A landscape with many valleys, sampled at points; each row gives a point and its height.
A ball rolls from a point to whichever of its 6 nearest points has the largest drop for the distance, and stops where none of them is lower. Distance is the straight distance between rows; heights are no part of it.
Z_261 height 665: [-27  -8  30  31 -26  56 -39  12  25]
Z_567 height 396: [ -8 -58 -17  38   7  -7 -35  27 -28]
Z_251 height 193: [-38 -21 -12 -20  -8  43  27 -10 -26]
Z_571 height 465: [ 36  79  26  -4 -44   9 -34  26 106]
Z_615 height 460: [-20 -58 -17 -49 -39  45  39  14 -63]
Z_678 height 636: [ -3  17  23  46  -5  21 -38  -2  46]
Z_837 height 526: [  1 -16  25  63  49 -46 -94   0   9]
Z_998 height 470: [ 72  84   7  -1 -14 -29 -60  43  99]
Z_61 height 392: [  7  63  18 -24 -28  24  29 -13  59]
Z_656 height 653: [-29  13   0 -10 -13  38  36 -22  11]
Z_17 height 543: [  7  -7 -25  53  58 -62 -14  -9 -23]
Z_329 height 568: [ -6  -3 -31  29  20  -1  12 -13   0]
Z_320 height 246: [-11 -52 -67  -5  25 -18  59  -5 -69]
Z_272 height 282: [ 38  55 -22  12  21 -36  26 -15  50]
Z_903 height 362: [ 43 102 -28 -62 -25 -17  46  11  75]
Z_241 height 459: [ -2 -52  -5  44  59 -92 -75  17 -51]
Z_940 height 551: [  14   -1   31   49   91 -107  -88  -17   14]
Z_426 height 475: [ 72  68  11  26  30 -60 -57   7  73]
Z_325 height 304: [ -7 -63 -26  16  -2   7  -6  33 -49]
Z_565 height 321: [ -1  59 -22 -52   0   3  90 -56   8]
Z_143 height 266: [   1   99   13 -104  -17   24   89  -56    3]
Z_529 height 109: [ 36  30   0  52  46 -49 -36 -11  46]
Z_954 height 533: [ 29  44  32  45  -5   3 -45   1  85]
Z_52 height 678: [-62  24  34 -63 -33  74  38 -34 -24]
Z_111 height 276: [  0  36 -19   2  10   5  43 -31  26]
Z_776 height 308: [-34 103  64 -99 -34  54  59 -64 -27]
Z_348 height 637: [-35  39  40 -14 -39  64   7 -15  47]
Z_939 height 404: [  0 -76 -23 -61 -34  22  63  17 -83]
Z_19 height 430: [ 20   5  10  62  67 -63 -63 -12  13]
Z_746 height 428: [ 18 -91   1 -70 -58  27  58  31 -80]
Z_936 height 338: [-27 -45 -42 -47  -3  24  62 -11 -70]
Z_938 height 495: [  -8  -53   30   40   73 -104 -110    7  -31]
Z_724 height 55: [-28  65  16 -64 -18  44  62 -59   9]
Z_176 height 406: [  5 -88 -13 -12 -33  15  16  50 -55]
Z_922 height 461: [-25  17 -15 -24   3  33  56 -42  -4]
Z_994 height 483: [  1 -36 -25  52  44 -44 -37  10 -35]
Z_366 height 472: [ -2 -42  21  63  29 -15 -94  25   0]
Z_731 height 290: [-47 -11 -20 -42 -11  50  55 -30 -46]
Z_725 height 401: [ 22 -89 -36  15   9 -43   5  49 -74]
Z_970 height 395: [ 43  81 -11 -23 -20 -17  12   7  85]
Z_459 height 463: [ 39  67  14   7 -18  -3 -12  -1  88]
Z_761 height 427: [  47 -111   15   13  -41  -21  -14   79  -53]
Z_268 height 307: [-24  11 -33 -30  13  20  70 -44 -21]
Z_152 height 569: [  7  41  49  39 -32  34 -51   2  83]
Z_590 height 512: [-43 -46  13 -74 -50  61  34   4 -67]
Z_889 height 322: [ -4  53 -10 -37   2  11  69 -40  29]
Z_343 height 332: [-18  53   5 -33 -13  28  54 -37  34]
Z_230 height 434: [-33  49  39 -34 -33  62  33 -33  23]
Z_605 height 264: [ -9  88  32 -69 -39  36  58 -22  44]
Z_559 height 443: [ 30  28  29  54  22 -21 -62  -7  54]
Z_364 height 445: [  2 -53 -37  45  48 -65 -22  22 -58]
Z_705 height 509: [-27 -53 -12 -20 -31  44  19  24 -32]
Z_302 height 545: [  4 -12   7  62  37 -26 -56   3   6]
Z_372 height 420: [ -1 -17 -54  42  49 -50  18 -12 -38]
Z_672 height 729: [-15  -6  -9  28   0  19  -2 -13   7]
Z_941 height 400: [ 10 -88   3  17 -32  10 -30  66 -35]
Z_41 height 83: [-14 -46 -48  10  16  -3  29   7 -51]
Z_609 height 535: [ -6 -10  31  66   2  20 -83  13  36]
Z_290 height 565: [-47 -26   8 -20 -28  60   9   2 -18]
Z_315 height 416: [ 29 -99  12  33   0 -42 -69  65 -52]
Z_618 height 431: [  0 -56  -4  56  29 -47 -76  32 -37]
Z_704 height 329: [ 22 100  -3 -81 -26   6  67 -23  52]
Z_399 height 393: [  7 -76  -3  39  -7  -9 -47  50 -41]

Two balls start at each pair of points below. Name the first point that both come to, or write -.
Z_17 and Z_315 | Z_41
Z_746 and Z_261 | -
Z_998 and Z_837 | Z_529
Z_348 and Z_571 | -
Z_678 and Z_61 | -

Where does a ball stop that starts at each point below?
Z_459 | Z_529
Z_152 | Z_529
Z_302 | Z_529
Z_939 | Z_41
